Each row is a point on a tangle of strands that fork, close into loops and nearly touch. The rows are in no order.
Points whose rows are less than 67.2 apart are linked; no others are. Some points are linked to none.
darez: -12 3 0 28 3 -23 11 10 6 2 -1 -9 6 -11 -26 -15 2 0 -8 22 -21 -11 1 13
 -15 21 -32 -7 33 21 15 3 -17 -1 -18 -22 17 15 18 -10 -1 4 31 24 -33 5
 -22 -5 23 0 -5 7
soliz: -23 8 10 -9 -2 13 1 3 3 27 -13 -19 -7 -3 -8 -3 0 -4 18 23 -6 18 6 39 -12
 -12 17 32 6 1 -19 -15 7 20 -5 3 -9 -1 1 15 6 11 8 0 27 -21 -2 10 5 -14
 4 23
Sud: -8 18 0 20 3 7 4 18 8 19 2 -9 18 1 1 8 8 9 11 24 -6 -1 11 32 -9 0 -15 17
 25 4 3 -12 3 15 -23 -10 -17 4 12 0 -1 -1 18 8 -11 -1 5 9 3 -12 -4 13
vozat: -6 -9 -5 20 3 -29 13 -2 -4 -8 -3 -10 4 -24 -14 -4 6 -17 -7 19 -31 1 -2
 20 6 5 -22 11 20 0 -13 1 -5 6 2 -20 17 -8 2 3 20 15 11 -3 -5 -9 -12 6 6
 -1 9 16
lela: 3 22 -9 -14 8 21 11 -8 8 -3 -8 2 -15 5 14 8 4 10 5 -16 15 6 -2 4 7 -12
 10 17 -5 6 -8 -10 19 1 4 -5 -17 4 -2 2 -7 2 -23 -14 29 -8 9 1 -27 -1
 -19 -7
dogi: 11 -5 3 -33 5 8 5 -19 7 -7 -22 10 -21 20 4 1 0 -1 10 -31 23 7 -3 -26 26
 -9 37 12 -29 7 2 2 7 -5 10 7 4 19 -1 -5 -8 -8 -39 -21 35 -4 -5 4 -16 4
 -9 -20
tati: -12 -16 14 -24 -11 -24 -3 -21 11 12 -19 2 2 31 -11 21 -8 -9 -2 1 30 -14
 -9 -30 3 -9 38 -16 -15 24 31 16 -17 -16 -4 3 14 21 -13 8 -13 -14 -23 1
 10 -6 -11 -6 26 -10 11 -18
vekoz: -8 9 4 8 4 -2 14 14 12 4 11 -24 -7 -4 -10 9 -1 12 -8 11 3 -5 3 26 -9 7
 -18 -1 18 24 26 0 3 -9 -23 -23 2 10 15 -8 -18 0 10 20 -9 -3 -16 -5 9 1
 -13 5
zene: -21 11 -3 5 -10 3 -5 12 13 26 -13 -9 17 11 -33 5 9 10 18 40 -3 2 9 36
 -31 -4 29 27 21 4 -7 -1 -7 29 -24 7 2 18 14 14 1 13 18 10 -6 2 -9 8 21
 -23 4 17
regeb: -3 -16 1 -4 5 -2 -23 -11 -25 0 -6 7 -2 -18 11 -15 5 -23 10 8 -18 22 -9 3
 -4 -4 14 13 -18 -37 -45 1 -8 5 10 25 8 -24 -25 9 9 -2 -1 -1 8 -3 12 -2
 3 0 33 9
Sida: -4 1 -9 11 0 -8 -10 -1 -5 4 -15 16 14 -5 7 2 6 -15 4 13 -8 1 4 15 -3 -8
 2 17 4 -16 -26 -8 -7 9 1 6 -1 -13 -12 12 15 6 -2 -12 7 -5 12 5 -3 -13
 23 10
zakup: 0 -5 3 11 6 -9 16 6 0 -8 14 -22 -7 -20 -11 -10 -4 9 -16 -6 -16 0 2 10 4
 15 -40 -16 12 16 10 -2 4 -10 6 -28 6 5 14 -10 2 8 14 8 -8 -7 -18 -3 12
 3 -11 16
met: -16 -14 12 7 -5 18 -35 -1 -14 5 -4 5 -9 -10 9 -25 -7 -19 13 17 -3 26 -13
 -6 -23 0 11 -4 -12 -28 -30 5 -14 1 -12 26 8 -7 -17 8 -3 -5 19 9 -12 5 5
 -11 29 5 24 13
Rel: 20 26 -19 0 -4 -3 6 14 -1 5 13 9 27 26 10 32 5 12 -7 5 22 -38 6 5 -2 4
 -3 -17 13 9 21 0 2 5 -21 0 -24 15 15 1 -18 -16 0 9 -25 21 24 -1 -32 -5
 -1 -23
Poduk: 20 -9 -18 25 10 -21 8 -4 -13 -14 10 23 16 -23 -2 -8 10 -1 -9 -6 -32 -3 2
 0 12 2 -30 0 9 -20 -21 4 -6 2 26 8 9 -30 -8 1 31 9 6 -10 -12 7 6 1 -15
 6 8 9
gebod: 5 1 -13 27 -1 -27 10 8 4 -11 7 13 26 -1 0 14 5 -1 -8 -3 12 -37 2 -4 -1
 10 -16 -20 21 9 22 11 -11 -15 -16 -6 -3 2 7 1 -7 -1 6 10 -35 14 7 -6 -3
 -1 6 -8
nimol: -25 1 0 12 -10 -10 4 -1 4 4 -14 -23 -12 -16 -38 -22 7 -14 10 37 -26 12 3
 29 -13 -1 4 22 20 5 -8 -4 -15 17 -15 -13 33 4 6 -6 3 10 30 13 -9 -3 -20
 5 24 -8 2 24
rozo: -13 9 10 6 5 11 17 11 12 12 7 -34 -17 -13 -16 -12 0 6 7 16 -22 11 5 36
 -9 -1 -25 18 13 12 6 -24 11 11 -11 -23 5 6 12 -14 -5 3 23 18 10 -13 -21
 5 7 -4 -19 21
lono: -14 18 6 -11 7 8 20 1 11 17 -9 -21 -17 -5 6 2 1 2 10 8 0 16 5 32 4 -13 2
 32 8 12 -10 -17 25 13 2 -10 -12 -3 2 7 1 5 -4 -2 33 -23 2 10 -12 -11
 -11 17
zibik: -19 6 -10 29 -4 -1 3 7 14 10 -16 -4 11 -4 -32 -16 12 -6 17 45 -21 12 4
 28 -19 1 1 24 25 -3 -11 -5 -15 24 -24 -15 21 9 19 -4 2 9 25 13 -28 7
 -12 6 18 -15 1 27
ruv: 2 -19 6 -10 17 -4 24 -14 19 -7 -4 -27 -33 -5 0 -6 -22 -13 8 -16 5 19 -10
 2 27 -8 21 17 -15 20 1 0 25 -8 14 -12 19 7 6 -5 -6 -3 -17 -13 28 -19
 -24 4 -6 15 -4 6
Zofur: -23 5 10 3 -3 5 7 4 9 12 -4 -34 -21 -16 -30 -17 2 -7 13 27 -26 14 4 38
 -13 -2 -8 28 15 3 -7 -19 -6 19 -10 -14 15 5 6 -8 -2 8 28 15 11 -10 -17
 5 13 -10 -5 28
ror: 13 2 -16 6 8 6 18 0 -4 -21 21 1 -9 -12 6 1 3 16 -9 -30 2 -3 3 -2 19 3
 -21 -6 0 7 4 0 12 -15 12 -8 -3 -9 7 -10 -1 1 -8 -11 6 -3 -1 -3 -10 11
 -22 3
dev: -14 -18 1 4 -13 -40 -11 -18 -8 0 -23 -4 6 1 -11 5 -2 -31 -3 25 -6 -3 -3
 -15 5 0 28 11 4 2 -6 13 -24 -4 -2 -1 31 -4 -18 10 10 9 -5 -6 -2 -12 -6
 3 23 -9 32 -1
vof: 19 5 -14 6 18 9 30 5 -6 -13 22 -7 -2 -23 5 1 2 25 -10 -26 -16 5 3 11 20
 15 -40 -5 7 6 -2 -9 15 -6 26 -18 -11 -7 15 -8 9 0 -1 -4 2 -9 -4 6 -8 6
 -27 9
loma: 3 5 -17 -10 6 -14 19 -15 3 -15 -9 -8 -4 -7 4 21 2 1 -5 -16 14 -15 0 1 24
 -11 12 7 2 19 6 8 10 -7 1 -13 3 9 7 1 -8 0 -27 -14 21 -6 -1 -1 -21 -6
 -10 -8
gisi: -2 -6 7 -27 -19 -19 -22 -12 -4 -2 -26 24 7 23 -4 7 0 -6 2 -20 11 -13 5
 -29 5 -2 31 -12 -27 -9 7 3 -16 -13 7 24 -1 4 -13 8 3 -1 -24 -19 13 13 9
 -1 9 -20 12 -24
pedul: 14 8 -17 13 -5 -15 0 10 4 -5 6 19 23 15 6 21 4 10 -10 -4 21 -42 7 -9 -5
 0 -4 -26 12 4 26 9 -6 -10 -17 2 -14 6 8 -1 -15 -8 2 7 -31 21 20 -6 -17
 -1 -1 -19
Pab: -4 -1 -6 37 5 -29 12 9 5 -7 4 4 17 -8 -12 -5 2 1 -10 11 -7 -22 1 1 -7 20
 -30 -16 30 17 19 9 -13 -9 -17 -17 7 9 11 -2 -2 3 20 16 -41 7 -9 -5 13 5
 3 5
disa: 12 -1 -1 -11 -8 24 -9 1 -8 -17 5 15 -18 3 3 -10 -1 16 3 -31 22 1 7 -29 7
 -9 16 -12 -28 -6 13 7 3 -21 8 24 3 -10 -13 -18 -12 -5 -17 -10 13 15 6
 -9 -13 10 -15 -15
Tofe: 13 -2 -17 -6 14 -6 28 -8 3 -24 9 -11 -12 -16 0 9 -2 4 -8 -25 5 -2 -2 1
 26 0 -4 7 2 19 3 5 13 -9 14 -22 6 4 9 -10 -3 1 -20 -17 19 -7 -10 -5 -18
 9 -21 1
fovub: -4 -26 22 -26 -9 1 -19 -21 -9 4 -6 0 -13 10 12 -12 -13 -23 10 -16 11 1
 -3 -42 13 -1 29 -9 -31 -9 1 3 -11 -21 18 26 16 -8 -19 -4 -5 -7 -15 3 5
 -5 -2 -9 25 2 22 -9
fekis: -4 -1 8 -21 -16 -6 -20 4 16 9 -8 11 6 41 -3 26 -3 6 -11 0 35 -15 -8 -16
 -19 -1 24 -32 -9 9 33 11 -13 -8 -15 8 -13 18 -9 7 -15 -3 -10 2 2 14 6
 -7 4 -4 2 -29
bod: -7 21 3 -29 -9 -5 -15 -10 -1 14 -22 16 7 22 6 21 0 7 4 -3 13 -4 2 3 -8
 -9 23 7 -6 -6 -12 -7 3 9 1 13 -24 10 -2 22 7 6 -16 -21 27 2 10 4 -8 -23
 1 -15
Satig: -2 11 -6 11 -2 2 -10 6 1 10 -4 16 15 3 11 10 6 0 5 0 5 -11 8 10 -5 -5 -5
 5 5 -12 -7 -5 1 6 -8 7 -15 -8 -4 11 3 3 -2 -12 -2 5 14 1 -5 -10 6 1
zaver: 19 6 -6 -18 8 25 8 -11 7 -16 -11 10 -21 12 1 5 4 10 5 -30 27 6 -2 -22 12
 -8 25 13 -19 16 7 13 9 -1 2 -2 -5 26 5 -9 -18 -7 -34 -20 30 -2 -2 -1
 -31 15 -20 -21
mapez: 10 -7 -17 20 5 -34 14 -4 -7 -14 2 7 16 -18 1 4 9 -8 -8 3 -23 -12 3 13 18
 7 -18 10 17 -7 -18 1 -4 1 15 -14 6 -20 -4 5 21 11 -4 -13 0 -4 3 6 -14
 -4 14 6
filu: 9 8 2 -37 -18 0 -14 -1 7 0 -14 16 1 35 1 23 3 13 -6 -16 31 -12 -4 -19 -6
 -2 24 -22 -20 9 22 8 -4 -2 -13 13 -18 21 -2 6 -17 -2 -25 -11 14 21 9 -3
 -14 -8 -7 -32
kilad: -2 -3 12 -8 -11 11 -36 -8 -14 6 -7 24 3 9 7 -11 -1 -6 5 -12 6 7 4 -12
 -11 -5 18 -4 -26 -32 -18 -4 -8 -7 8 35 -10 -11 -20 9 6 -1 -3 -5 11 10
 16 -10 9 -1 19 -10
gepa: -2 3 7 11 15 22 11 13 -7 11 20 -20 -4 -24 -5 -28 6 12 -1 11 -40 14 0 27
 -2 10 -57 2 3 -7 -10 -24 14 16 9 -20 -6 2 15 -10 8 -3 32 18 -4 -7 -12
 16 9 2 -16 21
gati: -5 -13 -12 11 -14 -42 -13 -8 8 0 -30 20 29 6 -8 14 5 -21 -1 21 5 -19 4
 -3 -2 -6 24 11 9 -11 -16 9 -18 11 -6 0 9 2 -4 24 11 12 -7 -15 -4 2 6 2
 -3 -18 30 -2
rir: 9 -32 -4 14 2 -29 -8 -16 -19 -26 11 7 3 -26 -4 -23 -4 -15 -9 -8 -28 6 -9
 -27 9 6 -15 -17 6 -10 -17 21 -13 -5 25 7 25 -31 -17 -7 27 13 18 -5 -19
 5 -3 -3 7 19 16 8
tugu: 20 9 -3 -26 -15 27 -9 8 13 -5 -1 8 -9 37 4 29 10 16 -13 -13 40 -8 -3 -14
 -12 -4 21 -24 -15 15 33 16 -4 -2 -16 1 -15 25 1 -11 -24 -6 -22 -1 7 13
 7 -7 -27 12 -19 -31
vub: 0 12 1 1 -10 7 -25 11 7 11 -5 20 17 23 13 12 -1 5 -2 -3 20 -13 7 -2 -17
 -3 5 -9 -1 -13 5 -4 -3 2 -14 13 -24 2 -8 8 -3 4 -2 -8 -4 17 19 -5 -2 -4
 7 -12
vidu: -1 -18 13 -27 -14 -24 -21 -25 -13 1 -20 10 -1 16 4 2 -4 -22 4 -14 4 -7 2
 -36 15 -1 35 -4 -27 -6 1 3 -16 -16 19 23 17 -4 -21 2 3 2 -22 -11 15 0 1
 0 17 -10 23 -15
lepuf: -6 4 10 -1 17 21 21 13 11 2 14 -35 -23 -19 -4 -18 -6 13 2 -4 -18 22 -2
 27 5 5 -36 8 -2 15 3 -22 25 8 7 -28 -3 4 18 -12 -2 2 15 12 15 -18 -21 5
 -5 13 -25 18
zime: 23 7 -1 -14 -2 52 -2 15 16 -13 -1 11 -27 29 8 20 10 16 -11 -19 40 5 0
 -22 -4 0 20 -7 -15 16 29 21 4 6 -7 -1 -15 27 5 -20 -24 -10 -28 -4 8 1
 -3 -8 -35 34 -26 -30
tuli: 5 -1 -3 -13 2 16 -7 -5 -12 -13 6 15 -16 -6 10 -10 2 7 8 -30 6 7 3 -13 12
 -12 8 -3 -21 -14 -7 -4 8 -14 16 22 0 -22 -17 -9 -4 -2 -15 -10 19 5 9 -8
 -14 8 -4 -7
bal: 11 20 -2 3 -3 46 -2 16 4 1 16 2 -15 16 21 11 6 20 -5 -14 18 8 2 0 -3 -2
 -8 -6 -4 -2 14 -7 14 -5 -4 -2 -20 -7 -3 -11 -13 0 -7 2 4 1 12 -6 -16 14
 -19 -7
Mekan: 15 17 -23 -17 -5 -15 13 -11 -7 -14 -14 8 4 1 4 26 7 10 -5 -18 20 -29 2
 -4 14 -11 11 -2 -3 12 2 7 3 -3 -4 1 -8 14 9 2 -15 -4 -23 -17 13 10 11 2
 -32 -16 -7 -23
Dag: 6 -29 6 -18 20 1 16 -10 4 -17 15 -26 -35 -18 1 -22 -19 -16 6 -22 -8 27
 -16 -9 26 -9 3 6 -23 6 -10 2 27 -3 31 -5 15 -8 1 -11 2 -2 -11 -7 23 -18
 -11 0 -11 21 -2 12
mizut: 24 48 -23 -15 1 31 26 13 -8 4 19 -16 16 18 25 38 8 21 -12 6 15 -17 7 5 8
 10 -3 -2 15 17 20 -7 13 13 -13 -8 -36 18 19 -5 -18 -30 -5 11 -24 2 24 9
 -43 5 -21 -25
Piza: 28 2 -22 15 7 -10 10 -4 -16 -19 18 31 11 -23 -3 -14 9 17 -2 -25 -21 -6 8
 -3 20 -2 -26 -8 1 -18 -14 5 1 -7 36 24 3 -39 -5 -17 28 2 -1 -9 -10 14 9
 2 -22 6 -10 -3
famo: -6 25 4 -42 -5 -11 9 -7 11 27 -16 -9 6 27 -3 36 -6 15 0 9 26 -5 2 16 -10
 -11 34 13 7 19 -6 3 13 23 -12 0 -25 19 15 27 -6 4 -8 -3 31 -4 6 13 -19
 -21 -9 -10
kapel: 24 34 -21 -1 6 24 22 13 -4 -7 20 -2 8 3 22 30 13 28 -8 -7 12 -13 7 5 10
 7 -13 0 11 11 14 -4 13 2 -5 -12 -29 9 15 -9 -19 -16 -12 4 -12 4 14 5
 -30 6 -23 -17
lofu: -11 -4 16 -7 -1 31 -36 0 -15 13 1 4 -9 -2 21 -15 -8 -8 12 -2 3 21 -1 -1
 -23 -6 13 -1 -21 -29 -25 -11 1 3 -2 32 -10 -11 -18 12 -5 -6 10 4 10 1
 10 -7 14 2 15 5
ziset: 19 41 -19 -20 -8 18 9 17 -3 17 12 -4 29 34 17 43 4 15 -10 18 22 -25 5 4
 -2 2 4 -10 10 13 17 -5 7 17 -19 4 -39 20 15 2 -11 -23 7 8 -22 14 28 7
 -42 -8 -8 -26
Dit: -12 -20 -6 18 -5 -37 0 -7 -7 -8 -13 -10 4 -17 -13 -4 3 -26 -5 27 -22 2
 -3 1 7 1 6 13 14 3 -17 9 -14 4 -4 -15 31 -11 -12 5 14 14 10 -6 -4 -9 -8
 4 11 -2 23 15
sem: 7 -19 0 -12 16 -1 0 -12 -21 -14 21 -1 -20 -25 10 -17 -4 -5 5 -18 -19 18
 -11 -6 13 -14 -8 -3 -16 -23 -23 7 10 1 35 21 13 -35 -15 -9 11 -1 1 -1
 18 -7 4 -2 -8 14 3 11
bep: -1 -7 2 6 0 7 -8 -9 -7 -5 7 3 -11 -4 10 -7 -4 -3 -1 -15 4 -3 4 -7 3 -10
 1 -10 -11 -13 1 -2 -1 -13 4 9 8 -16 -18 -4 0 2 -4 -5 9 0 4 -6 8 8 6 1
Kem: -9 -28 22 -4 7 -5 13 -6 8 -6 9 -32 -31 -16 -12 -25 -20 -16 0 -4 -6 13
 -13 -2 9 2 -7 -5 -7 20 10 1 13 -10 11 -17 26 -4 1 -12 -1 1 11 5 7 -16
 -29 -5 17 14 -5 13
Tipa: -4 -5 8 3 -17 -1 -39 -1 -2 3 -20 41 21 19 2 -8 -3 -12 1 -8 13 -6 2 -25
 -21 -1 21 -14 -21 -30 -8 7 -22 -8 -3 35 -11 -1 -15 15 9 3 4 -10 -10 23
 14 -9 12 -4 18 -17
Tori: -14 -15 7 -3 -9 -33 -6 -20 2 2 -17 2 4 11 -6 8 -8 -20 -3 7 15 -17 -6 -19
 5 -3 30 -7 -5 13 15 16 -18 -12 -3 2 23 1 -15 6 -3 2 -13 -2 1 -9 -9 -2
 26 -8 20 -13
pegu: -22 -14 19 2 -6 -10 -9 -9 0 5 -5 -19 -16 -3 -11 -17 -15 -21 3 15 -1 0 -8
 -8 -2 0 18 -3 4 13 9 5 -9 -14 -9 2 27 1 -17 -1 -8 1 10 11 -2 -12 -15 -6
 31 2 13 11
fad: -12 18 6 5 -2 14 1 14 11 20 6 -16 0 7 3 11 0 9 5 16 7 1 5 28 -12 -5 -2
 12 14 9 8 -11 6 7 -19 -6 -15 3 0 2 -7 4 5 6 10 -11 1 4 2 -10 -5 10
vob: -9 -3 -1 3 -12 -20 -24 -4 6 11 -27 25 27 16 -3 11 -1 -13 1 14 11 -8 5 -3
 -13 -6 20 4 -6 -18 -17 4 -13 10 -11 14 -6 5 -6 26 12 10 -7 -13 1 8 7 0
 7 -19 23 -9
gopo: -26 4 13 -8 -11 2 -10 3 6 30 -15 -14 3 10 -27 6 0 1 16 30 0 12 9 33 -21
 -5 35 29 11 4 -9 -3 -4 18 -14 7 1 13 4 18 2 14 8 7 16 -9 -10 7 17 -20 8
 17
Vif: -12 18 9 -23 -9 -1 -9 -1 8 24 -10 -4 7 23 1 25 -5 8 0 13 17 -4 3 15 -13
 -8 23 7 1 5 -3 -4 6 12 -13 5 -20 18 4 24 3 8 -6 -7 24 -3 2 5 -1 -20 0
 -7
mevos: -7 -9 9 7 11 3 7 2 3 -8 15 -19 -20 -17 -1 -14 -9 1 -5 -9 -9 10 -7 8 6 -2
 -21 -7 -1 8 4 -7 11 -11 5 -13 9 -6 1 -9 0 4 10 0 9 -6 -10 -6 6 10 -9 16
mupe: -6 -2 -11 41 5 -14 0 12 10 1 -11 14 29 -3 -6 -7 6 -15 6 28 -11 -8 3 8 -7
 6 -14 11 23 -5 -10 4 -10 7 -21 -12 10 4 10 10 7 4 14 8 -33 5 0 0 6 -14
 12 16
dinup: -4 22 -8 -2 8 11 10 1 4 7 3 -9 -5 -3 16 10 4 9 4 -2 0 2 5 18 6 -9 -4 15
 8 8 -6 -16 17 2 -1 -10 -15 -3 0 4 -3 1 -10 -3 22 -11 6 6 -13 -7 -11 3
Num: -16 22 -3 4 -3 2 9 12 6 29 -7 -15 19 4 -17 13 12 10 16 39 -3 -6 15 45
 -17 -5 10 34 29 11 -6 -6 0 32 -20 -4 -12 9 19 7 4 4 17 9 1 1 0 14 4 -23
 -1 20
gatav: 2 -5 14 -40 -8 -18 2 -21 18 8 -18 3 -1 35 -9 29 -8 2 1 -10 28 -2 -6 -20
 7 -7 41 -8 -24 18 19 9 -7 -3 -2 3 3 27 5 12 -13 -10 -32 -8 30 2 -10 -4
 4 -14 -1 -24
tov: 0 -33 11 -2 1 -21 -10 -16 -26 -18 15 -9 -14 -34 -1 -28 -13 -21 -4 9 -33
 19 -27 -28 2 7 -18 -11 0 -11 -20 25 -7 2 22 5 26 -26 -16 -9 8 7 25 6
 -20 -3 -6 -1 20 20 16 14
zifik: 1 5 3 11 3 -15 20 14 5 4 11 -22 5 -17 -25 -14 -2 14 -15 8 -25 -3 8 18 -5
 26 -49 -15 21 21 19 -3 -3 -4 -2 -32 2 19 27 -10 -3 0 26 22 -23 0 -24 0
 22 4 -14 3
Dobu: 3 -21 -2 -7 16 -6 -8 -13 -27 -7 7 0 -12 -28 8 -15 3 -15 7 4 -32 22 -13 5
 6 -9 -6 8 -11 -33 -38 3 6 12 23 20 11 -35 -21 0 15 0 4 -1 14 -11 10 3
 -6 12 19 13
pif: 21 7 -4 -1 1 47 8 11 10 -19 15 5 -21 12 12 10 10 20 -6 -23 25 7 3 -15 3
 -1 5 -2 -13 7 19 5 12 -7 -4 -3 -13 8 2 -18 -16 -4 -19 -6 7 1 2 -9 -29
 24 -28 -15
Rago: 1 -13 9 -7 -16 19 -23 3 -5 -12 11 20 -17 12 6 -14 -2 6 -2 -24 26 -2 7
 -38 -5 -6 21 -28 -25 -13 19 7 -10 -31 2 31 -1 -16 -22 -16 -10 -3 0 4 -1
 17 10 -16 11 16 -1 -15
zade: 10 -6 -4 44 14 -4 12 11 -1 0 11 19 33 -21 -4 -24 4 4 -8 2 -32 -4 1 -5 0
 20 -50 -10 19 -13 -9 0 -10 4 12 -12 6 0 20 2 22 -2 19 16 -40 10 -3 5 9
 5 -2 14
Kaze: -13 4 -11 35 3 11 -4 12 14 10 -14 13 32 -4 -10 -21 10 -12 20 39 -19 11 0
 15 -16 6 -11 17 18 -11 -22 -6 -12 14 -23 -14 13 4 14 5 9 0 17 12 -35 9
 1 6 8 -14 6 28
fegir: 28 26 -20 17 5 15 20 23 -8 -9 32 11 20 2 16 22 12 32 -10 -12 3 -18 11 -7
 9 13 -25 -11 13 -2 25 -9 4 -7 1 -4 -25 1 23 -11 -8 -21 -7 7 -35 17 14 4
 -17 11 -24 -17
Famer: 22 25 -4 21 8 22 24 30 -7 1 37 -2 22 -1 17 15 9 34 -14 -3 -13 -2 11 -1 5
 28 -40 -14 16 -4 31 -18 9 1 -1 -17 -30 3 33 -7 -3 -28 -1 19 -43 7 9 12
 -5 14 -18 -12
pada: -8 -9 -13 11 4 5 -21 -4 -10 7 -19 13 14 -12 4 -11 4 -23 17 24 -16 26 -5
 15 -14 -5 9 18 -3 -31 -44 -7 -7 17 -4 10 2 -17 -14 18 18 3 6 -4 -4 -4
 12 1 2 -8 24 20
Pumi: 14 2 -3 0 19 21 26 7 1 -5 22 -22 -8 -24 -1 -11 -4 28 -12 -19 -23 20 3 17
 11 17 -53 -4 2 13 -1 -13 23 2 23 -30 -11 5 25 -9 4 -1 7 5 3 -18 -14 8
 -5 9 -31 14
Bupef: -2 -36 23 -14 11 -8 10 -5 -1 -13 18 -36 -30 -30 -9 -32 -23 -15 -1 -5 -23
 26 -22 1 11 2 -21 -2 -9 10 -9 5 16 1 27 -18 26 -9 3 -14 3 3 20 4 8 -17
 -26 2 6 17 -3 20
giv: 7 -8 -10 42 11 -20 10 8 4 -6 0 20 33 -17 -4 -9 8 -11 -4 15 -25 -13 -1 -2
 1 11 -33 2 26 -8 -10 4 -10 5 -3 -15 13 -5 14 9 19 4 10 6 -40 6 -1 5 -2
 -3 8 12
Nepov: 2 0 -2 30 11 3 7 9 -9 6 11 -3 12 -24 -4 -30 8 6 -10 14 -40 8 0 16 -3 19
 -55 -3 12 -5 -10 -14 0 9 10 -20 -2 2 17 -5 15 -3 26 12 -22 -2 -10 12 16
 2 -7 18
Rito: 6 5 3 -1 -20 -2 -33 9 6 4 -19 44 26 24 1 6 4 5 4 -11 20 -22 7 -20 -23 -1
 11 -17 -13 -25 6 2 -12 0 -9 27 -19 3 -10 13 4 2 -3 -13 -11 29 22 -5 -5
 -9 8 -24
vudeg: 3 24 3 11 0 41 -4 26 5 11 22 -3 3 18 25 16 11 22 -4 6 8 2 7 14 -12 8 -18
 -5 12 -1 21 -13 12 -1 -13 -6 -25 -3 1 -11 -8 -4 4 12 -15 0 13 0 -8 6
 -14 -3
kuren: -8 -18 -5 28 -7 -29 -14 -14 -9 -16 -18 21 10 -8 -3 -12 -5 -32 -2 9 -6
 -10 -6 -36 0 8 11 -10 4 -5 -4 23 -22 -5 -2 5 26 -12 -17 2 17 8 6 -4 -28
 3 5 -8 18 7 26 2
nafaf: -10 -27 13 1 0 -8 -13 -11 -20 -12 11 -4 -19 -18 5 -27 -16 -22 2 -5 -10 8
 -14 -27 0 -3 2 -14 -6 -10 -6 11 -6 -13 7 13 22 -21 -21 -6 1 0 15 5 -13
 -4 -3 -10 28 13 16 10
tupud: -5 -2 11 -18 -19 -20 -33 -7 -2 7 -30 30 23 26 -5 10 -4 -11 -3 -4 10 -7 1
 -19 -16 1 28 -4 -22 -23 -14 -4 -22 2 0 26 -11 11 -10 25 16 6 -9 -18 6
 17 6 -2 13 -22 18 -20
Rasud: 1 -13 8 -28 -1 -6 5 -23 15 4 -18 -5 -15 23 -2 12 -10 -10 7 -15 25 1 -4
 -22 23 -10 38 7 -23 15 8 4 3 -10 8 1 13 20 0 1 -12 -8 -36 -11 31 -8 -9
 -1 0 -3 1 -15
gimu: -1 -16 9 5 -1 18 -10 1 -6 -11 21 2 -22 1 10 -20 -5 5 -4 -19 11 5 -2 -23
 -5 -4 0 -24 -11 -10 14 6 0 -22 3 16 7 -21 -17 -14 -5 -1 10 7 -3 5 1 -16
 13 21 -4 1
zibi: 2 25 -5 -32 -4 9 -1 -9 -2 4 -21 14 -4 12 13 8 7 13 9 -18 13 0 1 -2 2 -10
 16 14 -12 -3 -18 -9 14 3 10 10 -24 2 -8 8 -2 3 -24 -23 31 0 16 7 -25
 -15 -9 -19
mege: 8 21 4 25 6 29 10 30 1 7 30 -4 9 3 17 5 13 24 -11 2 -7 -2 8 13 -3 17 -37
 -10 18 -3 22 -16 7 -4 -8 -13 -24 0 12 -11 -4 -9 11 17 -26 3 5 2 3 11
 -15 0
Nubo: 5 -31 9 -16 15 -6 8 -10 -11 -16 20 -24 -27 -28 4 -22 -13 -8 -2 -20 -22
 22 -16 -3 15 -7 -15 -3 -12 -4 -14 5 17 0 34 -3 19 -21 -3 -10 9 2 6 -2
 17 -15 -9 0 -4 15 -2 16
gim: -9 -20 12 -5 4 -10 12 -10 13 -1 0 -24 -20 -3 -5 1 -17 -11 1 -5 10 3 -6
 -2 14 -7 15 3 -7 21 19 3 10 -14 0 -14 21 1 -3 -7 -6 -1 -11 -1 14 -14
 -21 -5 11 8 2 5
bemob: -14 -24 25 -12 -4 6 -22 -11 -9 0 6 0 -21 0 9 -24 -19 -21 4 -2 11 7 -10
 -30 -6 -2 19 -15 -16 -6 2 5 -12 -17 2 21 14 -7 -25 -4 -11 -7 6 14 -7 -8
 -3 -15 35 10 21 1

How many points has the smallest loop of links through each point below? Write - if it is on no loop.
Nubo | 6
Num | 8
bep | 5
sem | -

A piece is two or more points that can be reached from each other along the links. Count, over all rows, the pieces, the separate loops (a circle has one, a figure eight two, a Y none), the forks (points with three links) and the tips (points with one).
pieces | 5
loops | 3
forks | 5
tips | 9

A tip is a point with one link. Name the tips that can be reached along the links from each point below, in the order of the rows.
darez | met, fekis, gati, rir
soliz | famo
zibik | gepa, Mekan
Poduk | zaver, Piza
